Each row is a point on a landscape with many valleys, with its height.
From any point a ball rolls to the lowest of the 2 points nearest to it. It stops when none of these is lower. Distance is the straight distance between rows; heights are no part of it.
Q430: [118 134 152 122 120 141 182 166 141 197 140 109 158  73 146 141 109 104
  95 150 100  87 109 131 157 139 181 100 130 114 178 104 138 164  88  40
 123 137 117  95  88 126 171 154 150 170 101 105 151 162 149 145 120  62
 101 203 173 163  91  59 160]  height 4.31
Q189: [158  80 155 108 105 150 131 154 142 169  86 124 223 110 141 111  98 147
 113 134 121 110 106 157 124 129 113 150 136 103 126 117 107 158 130  60
 132  96 143  94 114 136 127 168 107 122  87  95 138 172 172 154  78  70
 119 154 147 114  73 106 175]  height 5.51
Q439: [107 181 183 107 119 146 145 100 205 163 156  85  39  89 145 117  97 165
 127 153 102  72 191 155 119 135 166 112  89 158 186 139 114 166 103 163
 158 119 117 130 134 157 125 149 119 147 209  88 133 122  94 118 206 122
 109 125 171 146 124 110 108]  height 6.10
Q975: [150 184  95  83 159  94  91  99 139 111  96 137  96 166 161  99 152  96
 140 107 199 172 107 110 136  99 146 109 122 135  93 100 154  91 135 141
 117 150 129  88 107 133 132 132 107 102 126 146 130 101  77 109  90 161
 153  83  78  94 192 197 122]  height 1.41
Q198: [123 170 128 124 126 155 128 139 132  84 187  92  66 121 116 106 146 143
  74  90 156 114 187  79  43 130 131 119  85 126 129 110 153 151 130 173
 110 112 154 186 149 130  74 128 132 124 219 138 102  65 109 108 144 143
  80 105  83  90 169 175 107]  height 7.14
Q513: [128 100 115 157 113 135 148  85 158 123 161 158 123 112  98  94 150 121
 149 151  78 100 183 142 124 145 126 147 156 149 161 156 159 104  72 177
  76 159 118 136 140 145 136 123 156 110 182 107 106 138 107 167 189 120
 128 131 122 119 168 153  61]  height 3.56
Q918: [139 175 134 146 110 148 167  96 114  84 122 176 105 145  96 115 122 108
 169 115 123 136 110 126 149 142 125 116 111 168 136 168 153  81 169 140
 105 156 162  73  60  97  64  88 184 185 141 130 103 131 134  83 134 141
 171 125 178 114 124 152 145]  height 8.97
Q152: [131 129  72 117 108 144 150 129  90  68 174 124 110 151 118 118 174 131
 159 126 144  91 144 110 113  90 134 160 164 121 133 144 115 109 116 141
  72 175  88 141 138 174 135 117 122  98  97  95 159 101 148 118 159  85
 137 140  82 109 102 119 128]  height 4.66
Q798: [154 129 131 123  92  92 130 147  90 171 101 136 126 187 101 141 118 141
  96 140 117 146  69 149 171  93 141 155 143  91 122  94 158 112 164  87
 183 151 147  68 147  68 143 107 120 118 109 169 113 163 124 169 102 129
 121 144 166 126 131 132 152]  height 7.30
Q62: [ 69 108 138 131  86 179 180 206 106 196 163 117 114 105 131 160 122 126
  42  98 125 103 121  55 116 142 167 130  92 114 157  83 183 160 117  58
 105 135 162 171 116  70 155 127 161 121 147 155 105 145  80 100  79  98
  98 151 162 164 129 118 181]  height 2.96
Q637: [128 138  83 130 163 150 160 174  69  89 111 137  71 198 149 112 139 114
  83 120 181 151 128 133 123 122 109 132 164 104 170 128 113 109  95 187
  93 126  86 161 159 127 132  96 150 139 123 142 116 146 141 147 160 125
 160 143  98 151 150 162 150]  height 4.24
Q335: [187 130 143 104 142 107 144 153 158 141 185 100 120 113 149 132 128 104
 119 132 102 128 139 145 123 124 124 137 143  80 137 110  76 125  85 164
 119 107 112 120 147  98 128 119  97 104 159 133 130 104 102 173 150 116
  88 133 101 113 130 122 133]  height 2.98
Q596: [105  93  93 167  90  91 117 105 114 130 122  85 215 140 173 180  79 120
 112 123 163 151 119 135 155 165  79 169 154  97 147 106 115 154 137  93
 132 110 109 105 123 177 124 177 112 166  63 104 135 191 173 159 108 125
  94 120 114 180  83 107 136]  height 1.26
Q36: [161 134 107 129 127  64 103 100 146 128  55 162 133 183  88 121 135  79
 145 134 155 150  55 159 182 107 141 141 135 106  90 112 173 107 136  81
 127 148 142  46 141  86 141 106 109 148 111 171 117 159 142 128 117 133
 146 132 173 110 124 131 124]  height 7.04
Q954: [134 141 111 119 151 132 124 159  70 147 128 134 145 189 126 162 145 119
 103  91 117 152 127 125 163 114 139 133 127  59 148 104 124  90 152 117
  65 120 107  98 144 144 168 170 116 136  97 141 135 183 121 139 100  91
 128 137 135 171 162 132 159]  height 5.89
Q5: [134  83 140 138 106 164 149 112  90  75  80 198 108 200 100  92 163  77
 133  61 164  97 123 136 142 174  98 165 154 102 113 160 122 131 137 133
 124 123  74 162 124 130 163  82 132 102 156 188 108 172 134 139 165 132
 133 156 105  97  71 136 154]  height 5.33
Q708: [153 140 147 116 137 144 130  92 112  66 124 167 102 102 106  94 144 118
 136 107 112  90 119 124 138 135 122  91  84 132 156 156 113  76 159 157
  84 135 140 111  92 156  74 121 125 150 179 128 100 122 103  86 130 142
 170 118 140  97 164 152 125]  height 8.85
Q687: [136 143 108 120 140 115 162 151 168 150 167 140 160  73 171 127 115 126
  98 130 110 159 105 106 121 121 160  94  85 119 171 119 148 110  97 114
  61 164 173  93 117 129 114 129 137 159 123 126 132  95 161 134 126  98
 133 158 190 132 116 109 142]  height 3.00
Q847: [144 179 159 110 130 122 182 196 128 190 143  96 151 128 148 128 113 163
  96 118 163 150 159 163 133 138 105 133 164  91 124 128 128 147  99 128
 164  92 112 126 171 141 166 147 155  95  86 131 188 126 147 105 154  77
 121 141  99 189 134 139 169]  height 4.84
Q685: [108 107 176 164  97 148 162 103 117 107  86 122 139 182 117 103 107 164
 122 110 158 153  85 141 123  75  78 154 216 129 125 153 136 166 183 105
 163 138 127 204 131 175  90  98 113 146  93 117 131 147 141 111 118 119
 146 146 141 134  83 139 118]  height 6.22
Q290: [161 142 156  79 174 122 104 134 160 113 120  93  85  76 152 123 112 176
 111 138  94 108 161 104 104 125 168 106  97 116 183 103  44 142 114 136
 133 107 128 142 136 133 140 140  95 112 195 111 100  55 104 161  78 154
 115 126 124  90 171 132 114]  height 3.71
Q296: [152 174 159 127 133 107  92  65 144  74 111 162 129  90 130 144 118  97
 150 104 118  83 163 172 165 194 111 116 124 151 146 140  88 125 117 149
 139 135 107  90 104 191 119 132  93 130 173  92  93 152 135 108 198 166
 156 105 116 147 117 125  85]  height 4.12
Q756: [132 110 126 131 129 154 117 154  87  68 126 137 100 191 136 153 167 133
  81 102 124 137 136 106  96 121 113 159 145 100 158 133 106 138 127 150
  87 103  90 189 159 153 144 142 117 114 129 137 132 155 125 154 168 155
 139 118 135 124 120 143 162]  height 4.58
Q581: [118 132 132 146 133 143 140  84 159 121 110 185 153 136 124 119 143  86
 164 125 183 139 122 140 180 134 163 107 116 155 131 114 221 123 108 105
 105 157 120  96  91 196 134 151 103 113  77 148 164  99 121  96 135 110
 144 149 153 153 135 130 147]  height 6.18
Q676: [124 179 101 106 169 117 116 167 114 142 122 150 123 134 108 119 140 197
  94  87 100 137 127  96  98 102 153 105  81 109 127 134 145  50 150 159
  72  99 173 121 160  94 107 157 115 130 177 176  96  99 123  97  72 133
 124 115 147 136 207 147 133]  height 5.27
Q645: [126 140 133 150 166 137 167 156 103 108  75 121 102 213 137 112 116 118
 104 122 192 169 114 134 136  72  96 138 169  94 152  87 128 130 153 129
 131 165 131 165 136 127 143  77 153 150  96 154 107 116 135 112 109 116
 167 152 134 112 142 182 181]  height 3.68
Q641: [159 135 175 106 107 160 172 177 116 147 110 116 148 166 144 108 131 161
 102 113 149 141 115 164 132 134 100 142 142  78 123 117 114 151 145  79
 151 129 127 107 135 150 160 127 111 105  72 121 183 152 154 151 124  84
 122 181 107 124  80 121 201]  height 5.32
Q947: [144 183 130 131 156  55  97  78 192 162 134 124 127 103 124  95 148  84
 197 165 164 181 111 168 148 106 139 108 118 154 109 108 156 116  95 118
 136 136 143  67 127 127 119 156 113 128 123 120 153 127 125 122 101 105
 117 129 124 139 155 148  96]  height 3.49
Q961: [148  95 129 137 134 155 106 193 124 122 128 123 121 105 134 138 160 115
 117 100 154 126 153  93 115 130 133 147 142 153 114 101 101 179 118  91
 137 110  98 179 106 121 153 113 139  56 145  99 172  65  97 110 132 160
 109 100  74 147 106 120 143]  height 6.05
Q885: [123 114 118 101 143 122 128 193 113 170 134  86 184 100 130 132 117 143
 133 149 118 102 131 156 143 129 118 139 128  92 134 133  65 161 115 122
 136  58 134  76 159 105 128 186 141 130  81  81 154 154 170 165 103  88
  98 133 139 114  96  91 146]  height 5.22
Q805: [194 146 123 142 165 151 125 136 122 106 108 124 100 162 152 152 157  78
 135  63 206 148 130 110 128 141 101 130 132 110 120  88  89 143 147 109
 146 146  70 194 112 160 181 124 104  53 141 120 169 114  96 112 144 155
 119  86  31 129 107 141 159]  height 6.56
Q605: [157 108 180 162 108 174 170 103 151 100  71 127 150 141 125 138 104 114
 101 102 156 111 134 152  93 115 101 161 208 112  97 139 129 160 147  75
 153 152 100 161  98 206 126 107 117 104  99  73 159 148 171 135 155 119
 114 161 107 148  48 136 147]  height 5.94
Q923: [ 79  50 126 147 104 163 125 173  80 146 149 140 118 137 114 165 133 140
  77 108  99 137  89  59 140 118 141 125 105 137 146 113 154 144 126  78
 130 122 116 142 126  76 135 116 138 104 149 149 117 130  78 103  76 118
 118 104 126 184 143 115 146]  height 4.09
Q192: [116 105 114 129 135 191 128 193 135 126 141 127 127  88 146 138 142 126
 105  79 166 100 165  63 100 107 132 139 105 136 138  97 157 165 133  96
  95  92 140 198 111 162 118 162 140  70 182 138 179  52  95 107 106 142
 104  84 115 136 142 141 164]  height 5.47
Q483: [131  83  65 167 108 138 162 101 136 139 167 172 122 120 107 121 174 102
 166 104 134 123  68 137 115  94 160 101 108  90 139 138 156  95 126 119
  86 159 142  97 167 126 120  78 121  98 132 153 107 101  87  94  87  65
 101 162  98 121 163 137 109]  height 4.13
Q791: [ 82 104 105 151  93 171 138 169 130 115 190 100  98 127  97 111 162 136
  60  90 116 124 169  79  79 126 113 174  81 113 152 124 153 170  97 147
  93 105 176 203 157 101  86 132 146 116 184 161 123 113  99 106 130 103
  90  86 117 100 163 172 127]  height 7.45
Q892: [116 169 139 141 152  84  72  67 166 121 140 143 121  90 118 129 131 130
 183 139 103 112 143 164 163 173 137  98 104 179 118 165 118  60 139 116
 173 141 123  63 115 227  97 148  93 171 151 102 107 152 116  77 164 148
 140 103 153 150 135  92 103]  height 3.79
Q510: [122 176 138 135 130 180 141 102 178 102 145  98  73 163 150 114 161 125
 141  91 166 131 158 106 104 101 163  97  69 107 141 106 180 146 151 180
  93  96 137 158 152 148 115 122 124 129 213 166 142 111 111 108 135 141
 121 137 109  94 165 201 152]  height 6.76
Q850: [163 144 119  89 111 121 145 124  65  80 121 112  92 114 147 133 149 109
 126 137 109 110 126 144  98 131  91 163 186  96 124 192  58 129 120 206
 123 143  84 155 165 115 126 106  79 156 143 113  87 141 148 178 146 135
 127 120 107 117 131 142  60]  height 2.14
Q414: [145 137 194 121 107 108 150 162 155 134 158  87 135 102 141 104 103 147
 148 133 137 144 112 126  86 122 113  94 129 134 110 124  94 147 148 149
 190 103 164 152  99  43 106 112 125 120 117 130 146  84 128 106 100 136
 127 126 132  94 114 121 144]  height 2.84
Q940: [126 116 138  93 106 106 116 154  71  85 117 117 150 135 138 136 145 157
 137 143 147 125 109 134 117 105 110 165 186 134 105 123  76 156 143 158
 132 163  92 155 124 137 140 124 131 100  75  80 173 107 166 128 160 108
 146 102  86 116  66 107 112]  height 4.94
Q486: [150 139 155 116 126 154 151 198 115 120 114 156 155 128 140 142  94 168
  65 131 110 136 114  87 105 126 153 107 113 112 162 108 131 113 117 113
  44 137 150 130 111 104 127 149 138 142 127 138 134  98 135 147 111  99
 148 153 183 152 131 118 176]  height 2.39
Q981: [ 79 120 120  84 153 100  82 150 109 122 126 108 147  89 131 141 119 187
 151 152  79 132 164 107 122 122 147 107  84 153 118 123  86 120 160 148
 131 107 164 143 135  97 119 138 151 169  70 107 109  53 158  97  47 139
 132 112 164  95 140  85 110]  height 5.44
Q622: [123 167  98  98 124 134 156 148  56 149 136  79  67 117 138 128 150 116
  87 110 126 131 150 167  85 133  77 159 200 137  90 191  97 123 119 197
 162 155  89 171 164  67 115  74 120 119 118 118 118 107 126 168 176 152
  88 101  34 129 128 148  47]  height 1.76
Q558: [167 184 145 119 133 106 138 146 115 188 116 110 158 119 134 117 114 100
 131 148 160 150 147 156 137 129  88 148 182  94 130 128 141 140 136 135
 148 123 116  88 184 131 106 159 167 129 129 119 150 175 136 136 171  91
 100 138  94 165 128 156 147]  height 4.48
Q129: [ 91 108 165 145  72 126 146 112 161 146 191 103 128  92 108 114  93 140
 180 187 122 138 131 116 112 110 134 105 144 163 133 149 134 136 145 142
 177 117 155 152  94  95  94 106 166 158 108 105 143 129 125 109 146 127
 140 130 174 105 104 114 127]  height 1.75
Q982: [155 151  97 114 152 154 121 150 124 133 150 136 149 129 133 121 126 128
  98  73 126  84 128  94 124 109 132 101  76 105 126 124 142 116 153 116
  81  99 141 136 127 166  90 159 103 109 197 171 129  78  98 124  99 160
 102  95 128 143 198 159 140]  height 4.77
Q533: [144 166 118 112 171  72  74 132 102 176 112  93 160 110 134 127 108 134
 150 115 118 162 102 150 120 139  91 122 155 137  81 169 125 116 147 147
 185 114 113  97 167  74 100 119 119 107 110 152  97 134 115 108 149 180
 116  87  74 160 120 141 138]  height 3.72
Q529: [136 108  96 180 117 174 162  84 125  84 137 190  86 137 112  97 160  81
 163  90 193 106 123 156 156 158 101 117 137 130 133 136 155 118 109 171
 121 131  93 115 118 114 121  92 182  81 140 144 103 115  98  85 187 122
 152 123  66 110 114 169 106]  height 5.35
Q208: [128 114 124 165  78 186 187 127  94 115 116 206 129 137  83  94 155  95
 122  91 132  88 134 179 167 205 125 154 178 105 130 162 157 123  94 139
 134 165  60 111 120 126 135  97 164  99 132 145 112 151 137 104 189 123
 131 143  95 119 109 124 111]  height 5.65
Q322: [ 91 140 109  91 152 113  93 130 119 131 126 102 137  94 126 170 112 205
 141 183  56 152 160 135  71 143 138 112 107 132 116 170  72  99 152 171
 134 119 140 152 151 110  96 129 104 212 108 130  97  95 186 137  88 149
 134 147 146 132 113  85  87]  height 5.61
Q737: [ 83 123  74 131 163 169 109 109  91 148 135 134 101  90 117 134 164 143
 131 208  29  94 167 145 109 182 118 133 110 200  93 212 113 123  92 136
 140 157 140 155 157  98  83  94 165 166 139 115 119 122 161 174 185 176
 116 115 133 124  96 107  76]  height 2.35
Q176: [113  80 152 153 122 160 134  96 121  73 112 180 112 178 142 137 175  92
 136  93 160 116 140 140 147 152 100 133 127 121 138 136 146 131 113 163
 108  98  70 149 121 177 177 138 140  87 140 184 130 191 124 146 168 166
 163 167 150 126  96 153 136]  height 4.97
Q12: [ 80  94 130 125  77 139 138 156 118 139 188 112 125 132  98 131 146 142
 124 165 155 117 128 131 111  86 143 148 167 138 127 118 137 195 127  69
 175 121 119 155 165 141 160 119 184 124  60 114 160 131 140 110 146 103
 134 153 128 136  88 117 131]  height 6.78
Q551: [152  96 151 117 113 100 132 115 145 102  84 133 172 173 142 156  72 156
 134 105 160 140  97 164 138  70  86 152 160 126 112 130 115 162 156 132
 133 147 141 157 126 133 122 112  71 132 114 116 116 170 149 130  88 123
 162 136 136 128 107 137 121]  height 6.44
Q851: [174 149 106  95 153 123 106 117 175 117 139 118 109 124 118 120 136 133
  86 127  81 102 127 113  74 111 180 123  86  77 168 120  81 118 140 144
  75 104 128 114 159 166 110 154  83 139 197 129  86  59  97 147 115 184
  82 117 141  99 174 129 131]  height 4.22
Q694: [122 184 165 137 130 155 157  73 186 156 162 118  56 138 123 136 152 125
 142 128  97 108 160 152 139 141 174 114  68 147 146 122 169 137  98 185
 107 109 134 119 151 147 127 143 132 116 212 136 143 102  92 125 182 116
 110 131 151 144 168 156 126]  height 6.38
Q298: [123  71 154 127 136  82  91  59 129  53 106 128 157 145 160 107 120  55
 153 123 172 126 123 132 163 171  81 158 131 111 119 116 107 147 140 131
 118 102  90 113  92 180 175 156  81  90 108 130 144 159 117 156 135 163
 124 114 113  85  92  93 121]  height 8.44
Q182: [ 88 118  90 189 127 116 142 105 128 184 151 154 112 109  85 143 146 116
 134 136  86 118  43 112 130  98 170 118 113 132 110 182 170  79  97  90
 111 176 159  74 143  80 131  71 122 134 137 188  99 156 101 110 101 100
 107 165 135 150 150 103 103]  height 3.69
Q384: [120 176 105 151 178 110  94 141 148 208 152  98 165  98 144 119  99 165
 172 175 105 175 168 139 107 142 139  86 139 145  93 167 139 104  93 128
 193 119 157 132 165 103 105 130 160 159 125 134  90 124 135 124 150 163
  95  95 120 170 113 106 155]  height 4.11
Q890: [103 126 124 110 123 141 150 196 116 190 140 142 156 100 105 162  78 140
  78 127 103 110 121  75 123 153 189 138 120 112 162 105 161 112 123  91
  83 129 181 125 133  43 147 142 180 164 143 157 120 126 106 137 111 121
 110 147 245 139 161 109 169]  height 1.47
Q107: [ 95  54 159 143 134 142 122 131 159 132  59 103 152 149 164 146  51 124
 128 142 125 146 129 110 158 131 124 138 130 152 112  91 129 152 143  84
 146  51 138 147  73 138 142 142 140 146  84 103 161 174 156 154  48 174
 148 105 214 122 121 109 147]  height 8.00
Q120: [173 120 192 111 122 113 148 156 150  97  91 109 179 123 145  96  92 143
 111 157 120 155 125 130  93 134  99 138 130 136  87  98  73 178 164 141
 146 129 148 167  90  81 140 121 114 146  97  91 136  78 149 151  79 104
 142 149 122  74  97 141 148]  height 3.73
Q187: [124 119 136 160  95 126 145 119 145 104 163 131 140 142 116 136 119 115
 151 117 167 158 125 158 145  91 157 141 159 134 138 132 169 157 100 111
 156 134 113 148 138 162 140 102 135  98  86 125 156 129 137  73 168 111
 132 147 133 155 135 133 145]  height 6.55
Q751: [143 177 116 120 168 121 138 139 123  97  89 143 126 190 144  86 120 127
 110 100 199 169 101  92 125  71 122 103 119 120 114  82 148  87 152 146
 110 154 150 134 134  70 139 110 141 104 138 190 105  88 120 104  77 141
 160 104 109  83 190 191 155]  height 2.67
Q556: [215 166 151 110 163 130 110 155 123  97 113  88  91 106 127 141 128 142
  88 132  89 100 171  89  89 139 138 141 150 130 120  91  15 146 165 166
 141 137 109 193 123 118 186 145  95 108 164 115  93  59 109 156  82 149
 123 106  56 118 169 116 126]  height 4.29
Q703: [134 147  88 172 115 157 141  82 116 126 152 169  84  85 130 167 157 107
 202 104 202 153 107 144 133 140 135 117 102 175 118 153 171  75 116 172
 158 138 116 137  85 103  73  88 173  92 157 137  99  93  91  59 169 152
 148 113 102  98 128 150  88]  height 4.99
Q749: [ 67 113 144 142 145  88  72  89 157 128 146 134 108 159 113 149 139 154
 175 119 103  84 155 108 160 135 156  75  79 191 118 124 157  86 132 123
 141 105 137 104 104 198 142 158 107 148 123 127 153 166 112 107 112 157
 160 118 164 145 154 120 124]  height 3.16
Q151: [152 193 109 117 169  93  80 106 132 127 129 124 117 101 154 106 146 123
 140 149 133 172 133 138 137 123 145 106  94 157 129  92 128 109 113 143
 122 128 126  73 123 156 125 182 129 109 127 121 139  67 100 115 142 154
 113  97 122 152 178 158 105]  height 2.64
Q326: [121 176 173 117 123 141  94 103 161 131 147  67  94  82 144 139 106 191
 145 163  93 104 156 167  92 107 154 101 111 173 151 135  77 117 117 176
 171 121 126 138 121 156  98 124 129 142 148  64 120  97 152  99 184 147
 124 119 112 123 111 105  79]  height 5.88
Q66: [154 101 114  85 144  40  63 123 180 135  91 167 155 163 115 150 139 141
 129 141 133 117  67 142 154 103 127 143 132 130  89 107 150 116 138  92
 111 135 166  95 165 127 145 133  80 122 120 149 100 149 149 143  67 165
 166 113 195 117 120 117 103]  height 6.81
Q895: [187 116 121 103 141 100 105  92 121  70  98 133 139 132 136 102 164  71
 158 126 134 127 100 120 150 158  95 145 120 109  98 110  56 133 156 130
 124 149 101 121 114 138 140 146  79  97 136 111 135 128 100 138 111 122
 137 106  68  75 112 105 130]  height 8.60
Q179: [145 148 103 123 135 100 146 125 150 130 200  97 100 109 162 110 124 123
 135 121 131 141 136 112 103  84 144 100 114  93 157 109 109 121 111 157
  96 136 125 127 151 116 124 134 139 100 114 139 155  69 126 148 129 104
 106 139  89  61 155 148 127]  height 3.55
Q886: [133 128 109 112 165 128  72  83 107 141 108 103 108  79 124 156 149 134
 120 183  66 107 140 157  95 162 107 131 106 174  66 163  87 152 148 139
 166 115 126 125 149  64 113 124 161 135 143 126  89  91 134 176 159 235
 109 109 120 135 115 107  81]  height 2.72
Q623: [122  98  96 136  75 166 181 116 114  91 209 115 137 140  93 100 141 109
 130 109 148 109 125  82 100  65 164 121 127 102 157 122 174 128 143 135
  90 142 111 171 132 135 121 115 137 104  89 129 144  98 150 120 125  84
 129 165  90  54 143 142 143]  height 4.23
Q646: [163 177 135 151 139 103 120  99 141 135 133 120 155 140 122  88 123  68
 159 158 162 203 114 167 182 134  89 127 126 122 124 118 164 113 104 117
 144 134 135  64 143 105  83 160 139 159 110 122 118 162 166 121 142 105
 109 153 113 168 128 129 118]  height 4.10
Q991: [ 40 105 122 106 115 133 132 186  79 206 126 122 113 156  96 106 128 190
 100 164 143 119 143  95 110 118 121 149 194  88 136 107 129 168 157  92
 204 108 131 156 180  88 165  93 195 131  86 159 119 134 143 101 132  87
 131 138 115 162 122 110 131]  height 6.43
Q292: [ 96  58 185 127 141 125 105  95 132  97  72 141 140 153 139 112 111  95
 152 119 138 137 151 117 146 127 110 145 121 139 104 108 166 137 164  89
 124 101 111 122  54 166 171 158 138 102  93 122 198 143 120 151 108 159
 140 133 175 112  99 128 142]  height 8.23
Q614: [ 41  89  75 136 133 186  97 126  93 172 160 121 101  87  95 149 157 160
 107 178  52 125 124 111 114 146 144 121  90 187 130 191 128 131  74 132
 129 169 145 174 156  61 101  99 146 163 137 119 102 141 124 149 125 119
  98 125 130 137 120  99  87]  height 2.68
Q279: [ 93 129 109  75 126 116 123 182  51 181 125 135 132 155 104 149 133 168
 100 149 108 111 146 115 132 140 140 157 186  55 149 123 106 122 159 124
 128 117 115 111 178 119 183 145 141 157  82 139 132 178 131 145 134  91
 101 138 123 172 155 126 126]  height 6.12
Q862: [116 145  78 104 136 102 104 159  99 106 133 123 146 175 143 130 133 166
  84 109 116 149 117 100 139  93 135  83 108 102 159 104 127  88 164 155
  60 122 144 132 160 134 160 155  94 160  96 153 106 147 139 121  65 114
 155 123 152 150 192 158 145]  height 5.63
Q340: [113 168 151  82 125  91  82 109 130  91  95 100 111  96 149 182  87 206
 116 140  81 135 155 158  86 152 111 127 142 143 130 140  71 120 132 198
 147 146 119 153 127 124 111 108  95 182 133  93  79 102 155 117 132 165
 134 118  94 125 111 113  52]  height 5.73
Q70: [119 166 128 155 102 156 123 102  97 115 185 120  76  86 119 143 162 129
 147 120 123 143 141 166 118 149  95 128 139 171 125 194 121  96 102 173
 179 119 106 145 125 103  77 100 151 105 152  88 116 129 109  85 207 161
 133  99  87 137 130 143  83]  height 4.67
Q802: [107  74 148 175 129 112 130 117 188 186  81 105 167 150 142 150  50 116
 157 162 127 118 125 119 179 125 144 112 124 177  95  83 185 140 122  79
 171  91 173  79  79 144 131 165 129 157 126 128 160 199 156 193  79 150
 134 136 215 140 123  96 164]  height 7.79
Q75: [112  95 124 143 115  68 108 151 117 194 102 112 174 175 112 148  90 145
 136 175 133 119  99 107 148  79 124 113 166 155 110 106 170 135 143  87
 191 116 158  83 139 121 152 154 153 156 100 148 124 217 140 166 107 134
 150 121 164 142 121 106 166]  height 7.55
Q876: [170 117  94 160 150 137 165 104 134 128 163 154 107 113 113 125 155  67
 163 123 128 130 127 180 152 133 103 128 127  71 135 134 121 106 101 131
 105 117 110  76 159 137 111  92 113  92 143 129 120 133 117 132 118  94
  93 154  96 156 148 122 112]  height 3.57
Q494: [110  70 105  89 108  89  93 111  78  69 136 124 168  99 136 124 142 154
 159 170 111 137  99 108 108  94 111 140 127 149 129 128 103 131 160 145
 135 143 129 150 125 115 109 131 117 139  87 111 122  79 151 121 108 124
 170 112 131  97 105 102  82]  height 5.18
Q190: [ 75 137 149 186  80 192 175 134 149 107 161 101 115 113  92  73 128 107
  78 106 159 120 153  65  83 135 131 195 102 127 125 139 235 185 115 103
 112 154 176 212 120 114  77 120 144 115 176 164 150 120 105 103 147 104
 109 111 152 103 115 218 142]  height 7.81
Q459: [133  97 136  78 136  76  93 151 195 138 115 120 165 142 141 154 103 177
 138 128 128 142 125 146 130  77 119 124 133 147 107 106 113 154 120 121
 130 110 172 137 160 129 124 140 101 140 120 139 104 160 145 161  62 141
 163 136 145 126 121 140  81]  height 6.62
Q397: [102  80 118 150 129 161 138 127 144 155 108 184 133 151 110 131 159 137
 160  95 158 124 117 104 163  97 183 115  84 166 107 111 220 151  99  85
 144 126 120 121 123 156 170 143 101  74 128 190 167 140  88 122 107 131
 171 147 153 177 137 117 158]  height 5.64
Q489: [104 117 113 143 110 102 105  87 158 127 147 105 185 124 153 162  73 146
 159 151 136 159 140 178 142 149  94 125 118 135 120 114 110 140 139 119
 128 117 149 107  92 191 109 167 113 166  90  75 162 156 153 118 125 116
 129 103 143 158 108  94 135]  height 1.87
Q172: [143 122 154 150 106 102 108  71 181 117  52 156 174 167 138 132  90  83
 130  92 156 165 122 168 191 187  90 152 114 114  77 103 169  99 147 111
 134 119 144  76  72 152 114 145  75 157 130 117 141 194 149 157 118 131
 130 142 180 112 113 109 138]  height 9.22
Q406: [189 131 181 114 110 153 140 131 109 147  23 128 156 178 143 100 107 129
  83 111 160 133  77 153 126 127  96 154 193  89 112 116 121 153 168  89
 163 138 101 121 146 173 120 117  95 107  97 110 136 182 143 143 148 110
 143 140  74 129  86 128 200]  height 5.66
Q881: [ 70  63 153 160 116 144 114 143 110 124 116 143 101 182 112 109 161 131
  98 110 152 136  97  89 136 102 163 128 106 137 142 114 182 174 136  87
 148 111 119 162 117 125 159 127 135  84 121 179 147 149  96 123 109 146
 154 128 160 155 110 144 166]  height 4.93
Q812: [133 154 154 149 111 107 150  64 174 106  74 165 127 153 115 111 115  74
 176 118 122 123 122 141 186 158 114 121 102 170  91 140 173  96 168 124
 130 146 131  78  47 131 120 118 133 164 131 140 130 157 143 108 167 145
 160 128 181  99 127 141 143]  height 9.09
Q944: [175 146 161  96 154 114 118 159 126 101 106 106 147 105 141  92  90 158
 112 131 109 135 167 108 107 155 107 142 162 111  99 106  44 102 154 174
 129 136 127 168 120  71 185 143  92 101 113 116 126  88 130 127  66 114
 142 109  88  92 172 144 129]  height 4.27
Q761: [111 127 122  98 135 136 182 214  98 192 155 102 152  80 155 145 139 132
 105 133  99  72 132 123 146 165 178 124 117 100 171 145  63 160  73  78
 112 104 124 102 131 106 159 136 186 129  88 101 145 118 149 142  93  57
  78 157 135 140  97  59 119]  height 4.86
Q818: [124  90  96 151 153 146 115 137  88 174 152 162 123  78 110 144 149 141
 126 142  64 141 103 126 117 104 148 137 122 170 118 189 143 108  78 111
 144 150 144 116 156  80  92  88 143 114 154 149 124 148 112 146 133 150
 129 133 138 183 140  91 112]  height 3.12
Q989: [105 104 103 154 103 135 141 102 170 162 156 156 130 105 125 127 139 102
 124 179  85  98 147 107 137 137 148 150 128 148 161 139 176 130  86 123
  72 161 158 119 143 122 148 138 192 161 154 129 120 155 111 165 176  98
 138 138 182 119 133 142  98]  height 3.19
Q422: [189 129  96 109 164 143 128  82 119  30  94 168 101 129 106 103 176  71
 151 115 161  91 129 122 155 162 108 117 100 110 124 139  83  81 170 153
  90 152  94 117  90 158 139 112 116 125 147 134 101 106 132 107 134 139
 151 116  75  49 123 130 143]  height 8.73
Q246: [134 120 129 170  91 110 155 109 165 176 141 141 183 106 126 137  76  95
 129 142 119 147  89 142 165 150 139 110 106 131 145  97 152 131 110  54
 103 160 161  83 105 139 132 137 114 177 100  86 138 147 178 148 145  67
 113 196 196 164  97  82 136]  height 3.65
Q217: [141 207 103 136 131 134 118 105  82  95 150 131  81  80 129 140 155 140
 141 126 106 139 172 173 138 189 108 130 135 153 159 178  87 107  96 164
 143 130  70 113  92 178 123 124 153 152 141  96 101 110 129 101 200 170
 129  77  91 146 146 110 107]  height 4.41
Q154: [144 137 131 116 136 111  80 150  76 143 126 101 110  90 156 151 131 153
 120 122  87 126 133 144  71 162 116 140 128 161  78 131  81 143 151 164
 172  97 107 129 122  59 122 105 131  99 127 122 103  78  99 120 142 198
  97  92  57 140 134 122  79]  height 3.21
Q680: [ 69  89 101 106 141  81  45 112 187 128 116 117 161 122 139 161  99 137
 199 153 136 131 145 133 175 156 128  75  83 154 125 109 128 127 139  98
 161  89 170  92  92 211 130 176 109 176 107  86 157 160 133 110 114 149
 147  71 160 129 107  95 111]  height 2.42
Q925: [ 75 104 113 176  86 135 156  94 163 158 180 137 142 113 117 138 103 111
 181 173  97 115 133  80 123 120 178  73 119 167 144 140 189 113 129 116
 126 155 171 141  97 133 163 115 164 188 122 108 119 175 115 129 149  93
 141 155 182 127 136 108 140]  height 2.60
Q161: [200 126 142 115 174 132 145 134 126 102 133 141 114 109 116 135 141 115
 133 162  75 118 106 137  93 125 116 129 169 117 131 165  73 115  74 177
 119 153 111 147 151 112  96  97  67 123 180 121 120 127 146 196 128 116
 119 152  87 114 124 114  84]  height 2.48

Where does a ball stop that starts at each point below?
Q189 -> Q890
Q208 -> Q975
Q791 -> Q622
Q322 -> Q622
Q187 -> Q890
Q529 -> Q596
Q190 -> Q622

Call two points neighbours if one is among the 2 nearest of the other. Go from one point of each pair to the other, from neighbour to neighbour, staying as low as possible. Name the highest point that can't be avoided.
Q290, Q129 -> Q556
Q129, Q622 -> Q694
Q890, Q622 -> Q12
Q890, Q596 -> Q189
Q737, Q622 -> Q154
